A landscape with many valleys, sampled at points; each row gives a point and its height.
A ball rolls from a point to the lowest of its 2 nearest points, and stops where none of them is lower. Distance is the straight distance between rows; heights are no part of it.
Bezu h=55.2: [-49  -2  17  -7  15  16 -20   2  -1  -1  -7  20  14 -16  18 -25  -5   1
  -2  12  33 -44 -15  24  -3  11 -37 -19 -16  19  -1 -15  13]
kuf h=63.1: [ 12  18   7 -15  -4   6  -8  17   7   8  15 -11 -25  25 -35  -9  -5 -11
 -37   1  -8   6  -7   5  17 -22 -18  -4  12 -17   1   4 -23]
dofa h=67.1: [ 25  16   1  -4   8 -28  14 -25  36  40 -19   6 -19 -30 -19  37  13 -17
 -10  21  -7  10  -4 -25 -21  20  32  20  -6  33 -19  18  28]
zoge h=19.8: [ 39 -26 -19   2  -1  18  18  -5 -20 -38 -10  -6  10   6 -24  13  16  -6
  13 -23 -27   8  29  26   1  35  13  37 -57  -9  31   9   6]
ravu h=51.6: [ -1 -29   6   4 -21  25  13  -8   0  26  24 -31 -22  16 -31  13  20  11
  -8  10   2   2 -20  26  -5 -14  31  -7 -14  12  21 -13   8]
Novu h=42.4: [  9 -21 -14 -30 -29  -5  16 -29 -37 -18   9  -9   7   4   8  15  11 -13
   7  -2 -24  31   6  39 -16   7   3  11 -14 -10  14  24  25]
kozit h=68.7: [ 16  21 -18  -9  35 -13  -8  32  21  21  -2   7 -21  -3   5   5  11   0
  23  -7 -46 -10  13 -32  -1  21  11   9  -9  38  29   9  10]
gavuv h=72.3: [-43 -25  22  13 -11 -17  -7 -14 -20 -12 -21  26   0  -5  52  21   9 -19
 -38  -9  -1  -9 -11  -2  27   3  -9 -51  15   0  -8 -19 -20]
biv h=66.6: [  9  -7   6  -2   8  33   3  16   0   2  16  -2  -9   7 -36  13  15  13
   4   3 -29 -17  -1  34  24 -15 -13 -11 -13 -12  28 -15 -15]
Zivug h=28.1: [ 15  37  -4   6  -5  18   1   1  -8 -24  -2  10   9   4   8  -8 -11 -13
   0 -10   3  26  16  15 -12  12  21   6 -25 -30   4  -8   4]
Fon h=44.8: [ -4 -12   1  -7  -2  17 -16  -2 -23 -27   6  -7  25   4 -33 -10   5  -7
 -12  -7  12   3  -5  35  20 -12 -35 -14  -6 -28   7   2  -5]
konug h=61.1: [-38 -31  14  -5 -30   6 -28 -26 -18  -6 -18  -3  18 -13  11 -17  18 -22
 -11 -25  32 -27 -25  11  22 -30 -42 -39  -5 -22   5  -4 -17]
fabob h=61.5: [-17  23 -10   7  28 -21  -1  34  36  21  -8   8 -10 -19  -9  14 -13  -2
  23  26   1 -34   3 -30 -10  22  20  -7   3  38 -37   4  19]
zezu h=74.7: [ -9  -3 -32   2 -16  -3  -8  16 -20 -30  24 -11 -16  27 -10 -26 -19 -12
  16   4  -7   9  42  -6 -22  -6  -4  16 -16 -25   7   5   9]
vumet h=48.0: [  8  11  69  -4 -15   3  14 -18  -2  15   6  10 -12  20  15 -18  21 -10
 -31   0  19  -5 -19  11   7 -30   3 -16  41 -16  14 -12 -14]
bafa h=76.5: [-46  12  -3   0  10  23 -32   9 -21 -28 -18  23  22 -13  15 -15  -6   7
  12   3  18 -14  38  -6 -18  21 -12  21 -15   0   0 -17  24]
mozet h=49.9: [ -7 -11 -13  -6  17  14   2  13  15   4  -5   1 -16 -18 -36  39  15  -8
   2  13 -13 -15  -6  20   5   6  13 -18 -18  28   7  -1  17]
tulig h=56.8: [-38 -10   6   2 -11  16 -17  -8 -13  -6 -36  21  25 -26  15  11  17 -13
 -27  14  33 -28  -7  21  10 -12   8 -43 -29  19  12 -11 -14]
zubi h=11.1: [ 68  -6 -14   2   7  13  41   8  -5 -55  -9 -12  16  30  -3   5   2  -2
  25 -21 -42  12  45   7  13  -3  -9  15 -48 -11  22  19 -32]
Zafeb h=75.5: [-29  -9 -14   0 -18   7 -22  -1 -28 -38   8  -4  11  -3  13 -16  -5 -18
  11   1   7   2  49  -5 -15  -8   0  28 -15 -26  10 -13  15]
tusat h=36.2: [ -6  -8 -23  -8  19  -3 -21   9   7 -32  -5  19  -1 -20 -31   9  -1 -14
   8 -27  -1   4   8   8  -5  15 -13 -11 -33   1 -10  -9   2]
galod h=60.0: [-25  -5  27 -25  -8 -14   0  -5  -4   2  25  -2 -13 -10   5 -24  10   3
   0  18   4  -3   3  -5 -15 -22 -10  17  42  -6   2  -6  26]
ninat h=33.9: [ 59  -6 -17   2  -9 -11  40  14   2  34  32 -13  13  50   1  -4  -5  19
   9 -14 -55  40 -16  12  -6   2  15  14 -11  21  17  29 -14]
lof h=65.1: [ 26  21 -10  -3  18  11   0  23   7   1  15   0  -8  25 -18  -5  -1   4
   2  -2 -42   7   8  14  19  -3  -7 -13  -6 -20  15   3 -16]
fuzu h=54.1: [-55 -16  52 -10  -8 -18 -10 -20  10   8 -11  29  -7 -12  41 -20  29 -15
  -8   9   9 -23  -8  -7   4 -31  -1  -7  34   6  22 -18 -11]
Zoze h=32.5: [ 11  30  -1   8  25 -24   8   4  33  21  -9   7  11 -33  -7  27 -14  -4
 -20  16  34  -3 -40 -23   5   2  22  -8   8  17 -27   2 -15]
famir h=76.2: [-13 -24  30  15  14 -20  10 -23   5  17 -35  33   6 -20  42  -4  -4   6
 -46  25  50 -10 -34   4  12 -30  -5 -58  -3  34  -4  15 -35]
Zil h=37.8: [  6  35 -16   4   1 -18  -1  -1   8  16  -9   1 -36  -9  -2 -17 -38  -5
  25 -10  -4   9   1 -40 -28  41  32  18   9 -18 -10   3  25]
buvob h=39.5: [ -8 -13  29  -6 -32  27  23 -16 -35  -5  20 -16   0  17  28  19  23 -19
  10   0 -13   4   8  50   5   6  33 -14   4 -16  12  -6  22]
beve h=34.7: [-12  -1 -29  40  28  -2 -23  15  10   7  -5   4   3 -17  11 -16 -42  45
   6  -8  24 -10 -52 -38   0  21  -4   0  15   8 -36  10 -20]
Tus h=61.8: [-28 -23  -9 -19   2  -8 -11 -12 -13  -6  27  -1 -11   1 -13 -18   4  10
   7  27  -1  -1  14  -1 -13 -26 -24  46  17  15  18  -6  23]
Fona h=51.1: [-14 -24  72  -7 -20  -8  21 -21  21  23   6  18 -19   5  26   0  47 -14
 -23   6   6 -21 -18   8   1 -27  26 -11  35  -4  17 -25 -10]
nos h=45.3: [-15  16  26  26   5  25   8 -18  -4  28 -11   5 -19   3  -7   9   9  10
 -22  32   9   6  -7  32   3  12  30 -10  -2  -5  31  -2  13]
vup h=64.8: [ -9  -4 -14  -4 -12  -6 -30   7  27  16   3   6  -6 -10 -33 -14   4   6
  -2  10   9  10  -2 -11  -2 -49 -13  26   7  -3  13 -11 -21]
Zabav h=33.1: [ -1  21   4  10  -6   3 -20  12 -19  -9   0  -6  16   6   1 -29 -20  12
  -6  -5  22  35  -7 -20  10 -10 -17  18  52 -29 -19  10 -16]
fumo h=82.0: [ -5   5  -5   9 -33   8  -8   7  -3   5 -19   8 -17   7 -24  26  -3  -3
 -38 -14  36  21   1   3   6 -31  21 -30  -5  -7 -17  -7 -13]
rodi h=43.8: [ -5  10 -23  26  39 -23   7  22  22  24 -13   6  -5 -27  12  12 -42  15
  -2   1  15 -23 -37 -60   5  44  12 -14  23  16 -41  21   2]
gosal h=36.6: [ -4  27  45  -1 -23  15  22 -24 -15  14   8  13  14  -2  34  22   8 -16
  11   1 -12  17  14  38   1   1  30 -10  12 -12   4   1  25]
vara h=40.5: [-19 -16  26  -2 -30  11 -11  -4 -42 -38 -12  -2  26  23  20  -9  13 -35
 -15 -22   9   9  17  18  36 -17 -28 -34  31 -33 -13  -1 -21]
Fad h=75.6: [ 48  -3  -7 -14  12 -13  20  10   5   5   6   9 -29   5  -6  27  25  12
  26 -46 -63  20  15  -9   4   3  18  -4 -30  26  31   6   6]
zata h=37.7: [ -3   4   7   5  -6   8  -7  11 -29 -35  -4  -8  20  11  12 -28 -26  -1
  18  15  17  29  22   4  17 -15 -35   4  38 -27 -20  10  -4]
sero h=56.4: [-17 -15  21 -23 -11 -24  13 -13  16   6   6  10 -14 -21   7  18  21 -21
 -26  40  14 -22  -4 -14 -10 -17  19 -27  23   9 -34  -6  -4]
Peve h=18.4: [-21  11 -16  20  39  12 -31  30  11  -8 -38  23  -2 -11  10 -16 -22   5
   4  13  17 -46  -4 -17 -10  30 -15 -12 -38  40 -16  -9   2]
ruli h=79.9: [-16 -10   2  15 -20 -19 -34   8  10  17 -23   5   0  -1   5 -24 -23  10
 -39  16  46   0  -9 -35   3 -38 -14 -23  17   0 -30  -1 -43]
dag h=70.5: [-50 -17  14  18 -20  -8 -24   9 -16 -10  -6  21   4   0  51  -2 -16   0
 -18 -13  17 -10  -2  -9  11 -13 -21 -44   6  -1 -24  -8 -21]
latu h=27.9: [  2 -20  -8   3  -9  27  -9   7  -6 -41 -14 -24  39  -8 -29  22  24 -12
  -8 -33  14  -9  14  10   4  10   6  13 -50 -32  11 -13   2]
kole h=35.2: [-23  24  11  18  32   5 -12  -4  -6   9 -13  10  10 -10  25 -14 -26  13
 -28  25   9   0 -25   3  11  26 -12 -22   8 -15   4   1  -2]
risuf h=74.3: [-29 -31  39   9  -5 -35  16 -15   4  13 -32  26   1 -10  54  17  15  -9
 -42  10  23  -7 -21   0  26 -21   5 -46  25  25  -6  -9 -35]
saduv h=84.0: [  7  18   2   0  16 -10  -4   7  33  28   6 -17  -9  -3   5 -10 -21  16
 -33  22  27 -31 -26 -41  -3   4 -15 -10  32  -6 -42 -14 -35]
tolu h=33.3: [ -6  24 -16   6  37   0  -3  21  -7  -9   8   2  13  -7   1 -24 -31  23
  38  14 -14   8   8   1   9  21 -22  40  36  -9   3   3  15]
leker h=47.8: [ 64  14 -15 -11  11 -25  15   5  -7 -21  -8   8 -28   5 -10 -11 -18  -9
  42 -57 -49  35  16 -11  11  14  -7  10  -5  -6   7   9 -10]
vaz h=52.3: [-21 -20   9   2  18  32 -10   9  -2   6 -20   1   8 -29 -35  23  21   9
  -3  14  11 -35 -12  38  19   8  10 -19 -23  35  22 -13   6]
vunum h=59.0: [-27  23  -9  -4  21 -12 -11  10  19  21 -10  -9 -23  -3  -4  16  -5  -2
  18  32 -14 -22   5 -24 -17  32   4  19  15  35 -10  14  42]
Kizo h=70.0: [ -4  -7 -38  -8  25 -13 -14  28  12 -18   2  11 -26   3 -11   0   7  -5
  19  -8 -36 -13  28 -25  -7   8  -4  16 -23  33  23 -10  13]
vumik h=74.6: [ 35 -18 -29   1  -2  -5  10  12  -6 -20   2  -1 -22  18 -40  28  18  -3
  17 -59 -39  16  20  -5   6  -5   4 -12 -25   4  19  -3  -8]
zete h=49.1: [  0  28  48  11 -12 -14  26 -34  24  44  22 -19   7   6  22   9  11  -6
 -14  19   6  16 -10   5  -4   5  22  11  27 -13   4  16  20]
takit h=9.6: [-10   1 -21  25  32   7 -29  44  14 -18  -8  26   3 -12  -8 -17 -13  19
  21 -12  -9 -27   5 -25   5  14 -32 -20 -38  15 -25 -14 -12]
zor h=24.4: [ 21 -31 -26  12 -12  16  29 -17 -38 -37  18 -28  19  32 -13  11   3  11
  17  -4 -16  31  21  47   5 -11  -3  22 -35   4  37  15  -5]
pazo h=42.9: [-20  -5  30 -12 -13  21   6  -6 -22 -11  10  -9  23  -8  16  34  25 -17
 -10  -6  13 -25 -10  41  10  19  17 -41 -14 -19   8 -20  19]
Sar h=28.4: [ 10   7 -13   8  30  -3   4  25 -15 -40   3   9   7  -5 -16 -17 -32  21
  36 -15 -22   7  32 -10  -8  18 -30  31   1 -25 -14   7   8]
Zunu h=40.3: [ 20  13 -11  -6  31 -28  -5   5  48  20 -15   5   0 -35 -19   9   5  10
  -9  18  11   1 -24 -39  -4   7  15  24  29  18 -22  -9 -10]
Pekez h=66.8: [-33  -6  -6  18 -11  -1 -39  10   4   0  -2  13  17 -13 -18 -18 -21  11
   5  -8  25  11  24 -27 -16 -32 -27  14  13 -25  -3 -10  -5]
ves h=46.2: [-15   8  12 -14  10  23   0  -5 -11 -17  -7  18  21 -25  10  30   7 -14
 -16 -23  21 -13  -3  26  -6  31  11 -25 -30 -15 -18  -6  21]
Rez h=72.8: [ 56 -23 -40  -6 -12 -28  33  -7 -30 -12   5   4  -5  40  -8  -5 -11  -4
  24 -28 -50  36   6   7 -10  -5 -14  16 -29  11  16  33 -13]
botiv h=32.7: [-19  36  19  -7 -12   8   0   0  -1   1   7  17  -1 -10  26   6  10  -7
   6  -4  17  16   6  20 -16 -11  24  -3  10 -17   0 -24  16]
raz h=37.0: [-29 -13 -11  -6  16   1 -24  21  -8 -30  23   3   5  -8 -13  -2 -16  10
   6 -14   4 -16  -6   5  -5   4 -44 -16  -5 -14 -32 -12   6]
Giviz h=59.4: [ -8 -17  13 -29 -30  -3  -1   5   9  11  17 -22 -23   9 -22   9  35 -24
 -39  16  19  -9  -3   0  -9 -26  12 -30  16  -2 -11 -12  -7]
Kuzi h=55.7: [-21  25   9  11  14 -23  12  -4  32  45  10 -18 -11 -13  10   9 -17   3
   3  37   8 -24   3 -51 -10  29  10  28  25   3 -20  12  40]
Zikit h=26.8: [-32  26 -11  26  39   1 -17  17  17  20 -30  16   6 -10  17  -7 -33  16
 -12  31  21 -27 -17 -19   6  18 -11 -19  -5  24  -9  -2   5]
gagen h=52.0: [  5  22  29 -11  -3 -10   9 -26  36  30   9  -8   5 -17  24   9  23  -4
 -22  16  37  -9 -22 -21 -16 -23  17  12  40  -3 -28 -25  -4]
Nata h=31.2: [ 14 -31  -4   5 -30  31   8 -21 -35 -41  -8 -62  30  31 -14  16  10 -15
   1 -12  15   6  19  34  30  -8  -2  -1  -9 -42  22   6   1]
Zoma h=70.9: [  4 -22 -43  -8  -4  -8  -6   0  -2 -18  -3  -4 -16  12 -12   2  13 -17
  15 -15 -31   1  14   0 -23   8   8  20 -45  34  36   1  23]
Mon h=41.3: [-14 -15 -17 -14  19   2 -17  18 -12 -39  21 -11  20   8 -23 -14 -18   1
  12 -10  -8 -10  15  11  18 -16 -53   2   1 -29   4   6  -4]
nures h=36.9: [  3  -9   2  -6 -37  16  -6 -10 -38 -30  -3 -24   9  27   0  -2   4 -37
  -9 -16   6  37  30  24  21 -28 -13   2  32 -26  -5  16  -8]
Ditab h=73.8: [ 46  -8 -29   2 -15  -8   7  -1   1  -9  11 -12 -23  39 -34  11  -3   1
  -1 -36 -44  40  14   3   7 -19   0  15 -12   0  20  14 -15]
tuse h=46.8: [ 18  17   2 -16  10 -10  -2 -15  39  26  24 -14   1 -15   1  -9   2  10
  -6   9  10   1 -19 -33 -13   9  11  44  50 -14 -25 -13   2]
bor h=83.8: [-18  -9   1  18 -33  30 -31   0 -12 -26 -18 -14  34   9   5  -1   3 -32
 -41 -32  33 -18  13   3  10 -17 -16 -29 -31 -35 -12 -10 -24]
zipo h=41.7: [-21 -18  17 -19 -15  12   2  -5 -35 -52  -4   3  25   5  34 -16   5 -21
  15   1   1   8  36  13  17  -3 -25 -11  20 -41 -13  -8  -5]
Daz h=49.7: [-15 -33   1  -1 -41  39   1  -5 -26   2  23 -47  -6  19 -28  19  22  -5
  -2 -18  17  -7 -16  37  16 -22  18  -9  -8 -12  27 -12   0]
tif h=53.5: [ 29  -2  -3   4 -22  11  18   1   9  42  37 -22 -26  38 -17   6   5  -2
 -17  12 -28  11 -10  20 -14   2  27  -8 -12  10   7   9   6]
Pez h=45.2: [ 63  15 -25  -5  -1 -35  19  11  -4  -4  10  -8 -34  26   0 -30 -37  -3
  44 -32 -44  23   5 -21 -13  19  -3  26   9  -9 -10  18  -9]
zav h=60.2: [ 51   3  -8  -7  21  -4   7 -22  55  28  15 -16  -4   4 -10   7  36  24
 -12  29 -16  -4 -20 -24  -9  -5   7  32  12  22  -7 -20 -13]
bize h=32.8: [ -2  37  -7   4 -10  -8  -7   0 -21  -8 -14  12  -6 -12  26 -17 -27  -7
  22  -4   3  25  25 -18 -14  29  26  22   8 -27  -5  -7  15]
gak h=44.2: [-16  13  55 -10 -18   7   4   3 -32 -10  -3  12   0  20  28 -21   3 -28
 -24 -10  12  11   2  12  28 -20 -16 -25  49 -21  -4   2 -29]
butir h=81.1: [ -6 -13  30  12 -33  21 -12 -10   1  17 -11   7  -8  -8 -24  13  17  11
 -30   0  41  12 -12  18  13 -38  14 -22   4  -3   9 -18 -16]
nur h=67.0: [ 10  24  -9   3  27   7  -3  20  30  33   7   9 -20   2 -11  11  19   9
  -6  18 -50  -8  -2  -9  18  11   2 -11  -6  15  24   1  -6]
geze h=73.7: [ 13 -16 -47  -7 -13 -27  19  -3 -29 -27  38 -14 -14  42   0 -10 -18 -12
  14   2 -37  23  19  -9 -19 -12 -19  20  -9   6   8  26   3]
roki h=32.4: [ 41   9 -21  -2   9  -8  26   7 -15 -46   0  11 -10   1   8 -34 -27   6
  56 -24 -30   0  44  -5 -16  31  -2  41 -28 -18  -7   2  12]
Noko h=55.6: [ 47  11  -9   4  -2  -7  15  -2  25  40  20   1 -24  14 -12  16   5   1
   8 -11 -35  18 -17  -4 -19  23  36   3 -12  12   1  17   9]
Ver h=62.7: [ 33  -4  16  -4   3  -3  13 -34  56  37  25 -19 -11   2 -11  10  38   2
 -21  38  14 -25  -9  -2 -14 -10   9   8  -1  14 -16 -18   5]
disag h=86.4: [  5  -6 -14  10   9   2   0  15  31  21   3 -26  16  -8  -4 -18 -14  35
 -14  11  13 -51 -34 -48  -7  12   9  24  49 -16 -40 -14 -21]
vaze h=31.0: [ 32 -13 -13  11  -7  -9  18   3  -3  21  20   0   9  28 -11  -4   3  29
  10   6 -43  38  -5  26  -7  -2  12  27 -22  31  41  13   0]
niru h=37.3: [-39  36  16  -2   7   0  -4  13   1   7  16  10   8 -23  22  -1 -23   5
  21   3  18 -16  -3  -7 -20  11   8   3  17  -2 -11 -15  33]
Kipe h=53.0: [-26   1   2 -23   6  -6 -10   1   8   5 -10  16  -9 -33  -6  21  14 -17
 -12  26  19  -5   2   1  -9   4   7 -14   3  26 -11   2  21]
zibi h=25.2: [ 60  36 -27  -6  24   8  29   1   6  -7  -3  -6   7  -3  26 -11 -20  -5
  60   8 -42  23   3  14   1  27   0  24  -7 -12   2  20   5]
lovu h=39.8: [  6  22  -4 -21  14   0   1 -13 -15  -1  -1   5  -1   0   9  -6  -9  -6
  28  27 -33  10  21  12 -20  31  -8  38   0   7  16  23  39]
tila h=63.4: [-51 -35   8 -12 -38  -2 -30 -15  -8   2 -19  17   6 -19   5 -34   3  -7
   0   1  27 -29  10 -16  -1 -40 -29 -26   9  -9  -1  -1 -20]
Kez h=71.9: [ 41 -18 -37   5  -1 -29  19  -9 -12  -9   6  11  -7  24  -2 -14  -2  -5
  21 -37 -57  22  16 -12 -26  17   8  21 -47  32  36  19   1]
Buli h=47.6: [ -4 -15  33  -8 -22  30   2   0 -29 -19  14 -31   5  18 -23  -1  15 -10
  -5 -15  16 -21 -13  54  27 -21 -16 -13   5 -23  24  -3  -8]
buron h=20.3: [ 65  20 -18  -2  18   8  37   2  -8  -1   6   3  11  20  32   1  -8   3
  45  -7 -63  19  13  18   4  15  -5  19 -33  15  28  28   3]
kulo h=57.9: [ 49   4  -8   6  14  -4  16   1  50  54  10 -16 -15  13 -11  22  37  22
  -5  10 -33  13 -15 -17   4   4  40  20  -4  27  10  -1  -8]
muvis h=62.8: [ 21   5 -23  -3   8 -15 -17   4  41  16  10 -10 -10  -2 -12  -6  29  15
  -7  15 -22  12 -10 -35   5 -22  -7  25  10  16  17  -6 -35]
Toz h=50.9: [-12  23 -16  15  24 -33  27   1  33  35 -14 -22   2 -28  -1  22 -19  10
   2  15  21 -30 -12 -65  -8  47  31   9  31   6 -34   4  15]
mimib h=28.0: [ 34  -3 -12   5 -13   2  19  -6 -13  -3  23 -11  14  30  -6  -5  -7   3
  14   5  -7  47  -1  33  -8 -27   1  26  -1   8  28  14  -4]
ramiz h=41.6: [ -7  18  31   0  27   1  -5 -10   6  20   3  15  -8  -4  -7 -12   5   7
 -15  29  -4   7 -13  28   8  12  -7   1  17 -10  24   1   5]
zadar h=42.8: [-43  19  18   9   4 -10  -1  12  15  29   6   6  11 -22  15 -14 -29  35
  14  15  37 -41 -32 -21  -6  -1  -5  -6  30  14 -22  -5  15]
subig h=44.7: [ 15 -16 -13  -9 -16  12  16 -19 -28   2   7  -1  -3  -4  -6  28   9 -10
  11 -14 -14  16   1  42 -21  35  27  13 -36   9   9  11  37]
vavev h=65.2: [-56 -32 -23 -12 -21   2 -33   2  -8 -14 -10  -8   7 -18 -13  -3  13 -15
   0   9  21 -25  12  -7  -4 -28 -17  -8  -9 -13   7 -13   6]
Luk h=47.9: [-45  -1  27   7 -13  -4 -11  -2  13  26 -15  27   5 -20  42 -32 -27  21
   6  21  45 -41 -26 -18  -1 -17  -9 -32   2  23 -12  -7 -13]
Vopi h=78.1: [-18 -16   7  15  -6  -3 -20 -12   6  14 -19  18   6 -25   5 -13 -12   3
 -35  28  39   2 -25  -4   7 -31 -12 -40  -3  16 -12   8 -36]
Mozis h=79.8: [  2  -1  33   6 -11   4  -2  -9  15  30 -27  10  -7 -11  -4  -2   7  14
 -48  25  37   3 -28  -6  19 -29  15 -22  20   1   0 -12 -34]
gotas h=15.4: [ 56 -21 -16   2  12  26  33   3 -25 -25   5   0   4  30   9   4  12  13
  36 -24 -55  18  38  12   6  19  15  20 -53   8  29  10 -11]
magav h=65.0: [ 33  11   5   9   1 -16  31 -39  52  46   5 -21  -7  -5 -10  38  30  -1
 -10  29   5   0  -1 -19 -13  19  21  17 -12  14 -16  18  17]
lov h=61.2: [ -5 -12 -10 -19 -35   4  -7   3  -9  -4  19 -26 -20  26 -34  -2  18 -19
 -37  -8  -7   9   7   6  -2 -32  -3  -4  13  -8   1   2  -2]
zuf h=31.8: [ 13 -17 -15  -4 -20  26   4   3 -13 -23  -2  -8  -6  -5 -34  34  14  -4
   7 -39   9   5   1  21 -10   1  29 -19 -32 -13   1 -17   5]
Lup h=53.1: [ -8  29  45  -3 -13 -25  30 -26  29  46  -2   3   4  -5  38  28  13  -8
 -37   2  25   3 -12  -7   0  -7  23 -13  31  -4  -4  -6  -7]
dem h=47.3: [  9 -11  -3 -15  12  13  18 -15   3  18  14  -4 -15   0 -34  51   7   6
  12  -3 -31  -1  -1  32   2  31   9   0 -22  22  11  17  27]
razum h=57.1: [-35  -4  55 -10  12 -15   0 -16   4  16   3  14  -7 -11  25 -28  11   5
  -9  23  15 -27 -21 -19  -4 -12 -14   5  50  -6  -1 -14   3]
tilap h=37.9: [  4  12 -23  -9  37 -16   5   2  -7  10  12  -3  -8   3   1 -10 -15  16
  35  17 -45  10   1 -16  -7  31  -6  58  24  17  10  15  28]
Nol h=58.2: [-31 -18  13   3   5  16 -23 -22   4   0   1  21  14 -27  10 -14   6  -2
 -12 -10  27 -24 -42  28   8 -10 -44 -45 -31   5  -5   3 -13]
fefed h=41.8: [ 25  25 -19  -3 -13 -22   6   6   8   9  16 -13 -36  13  -6 -27 -30   0
  15  -4 -14  32  -4 -29 -16  13  19  30  16 -12 -23  14   4]
beras h=23.8: [ 24  -3 -13 -10  -8  15   6  -4 -15 -54  -2  -5  19  -4 -11  -5  10 -23
  -8 -19  -6  10  36  17  -4  22   8  27 -38 -30   8  -2   8]
Lipu h=68.5: [-46   4   8  26 -18  -9 -32  14 -28 -10  -5  17  19  -8  27 -11 -25  24
   1 -19  22  11  14 -34  -7 -12  -9  -6  20 -20 -14 -14  -9]
mip h=22.8: [  1  13 -13   5  16 -20  -8  18  19   8  -8  21   6 -22  13  13 -26   8
  -9  -6  45   5 -36 -23  -6 -19   3 -31  -4  23 -43   8 -25]
dur h=17.5: [ -5   3 -18  29  25  -4 -16  54   4 -18  -9  17  -5  -1 -19 -15 -23  46
  40 -30 -17 -33   7 -43   3  19 -14  -5  -9  -3 -16 -13  14]
geror h=31.1: [-19  13  -5 -11  17  -7 -18  21   7  -2  15  13  -4 -19 -11   9 -21   7
   2 -14  27  -4 -26  -6 -15  -1 -17 -28   3   7 -41 -10  -5]
vudu h=51.7: [-53  -6  22  16  21  -6 -24  -7  -5  19 -28  24  11 -21  53 -16 -11  15
   4  20  42 -42 -19   7  -6   0 -20 -25  10  56 -10   2   8]
vegu h=34.0: [ 32 -16 -19   0 -23  37  18 -10 -22 -34 -14 -44  27  44 -19  13  -1 -24
   6  -9  12  26  33  36  23 -37 -19  12   6 -14   6  25  -5]
tul h=82.9: [-22   7   7  -4 -34  19 -15   4 -20 -10 -11   2   8   7  12   8   6 -17
 -34 -37  29   8  18  14   9 -22  12 -35 -10 -26  -9 -19 -16]
Susi h=54.7: [-18  -6  -7  19  20  23 -13   4   0  -5 -38  19  27 -39 -10  22  11   1
 -14  16  32 -22 -11  31   6   4   4 -35 -44  39  -7  -1  -2]
dabud h=39.7: [  7 -18   3 -32 -31  -3  11 -15 -37 -23  13 -17   1  15  15   3  15 -24
   9  10 -19  41  28  20   8 -14 -13   9  31 -19   1  27  11]
sos h=45.6: [ 15  19  24  -1  10   2  16 -28  13  28  22  -7  12   6   4  -8   7   1
   4  26 -16  30 -16  22   3   6   9  28  29  -2  28  17  18]
vodu h=23.5: [  2   5 -21  16  35  -9  -6  29   5 -35 -20  15  -1  -1  -9 -27 -13  31
  48 -37 -15  -8  38 -41  -1  35 -14  32 -15  -2   3 -26  17]
madib h=36.5: [ 22  10 -18 -27  24   1   0  -4 -17 -23 -16  14 -11   0  -3   4  -8 -14
  33 -16 -42  -2  33  19 -22  50  -7  47 -25  20  13  10  31]
Minon h=26.2: [  0  15 -13  32   8 -10 -22  24  -8  -9  -9   1   6  -6 -11 -15 -35  34
  10 -22  19  17 -23 -39   5  17  -4   7  37 -25 -29   4  -9]
sem h=81.6: [ 14   6  19  -9   6  -9   3  -8  44  38 -13  -1  -7  -4  -7 -23  -1  12
 -43  29  34 -28 -36 -12   7 -23  -2 -15  12   4 -24  -9 -36]
Besor h=27.8: [ 10 -40 -18  -3 -29  19  19 -27 -48 -37   1 -52  36  18   2  14  25  -4
  10  -4   0  13   5  33  13   8  15  21 -33 -17  35   5  11]

For each start below, name the point where the ball stops.
bor => botiv
tila => botiv
leker => zubi
risuf => mip
Tus => vara
magav => mip
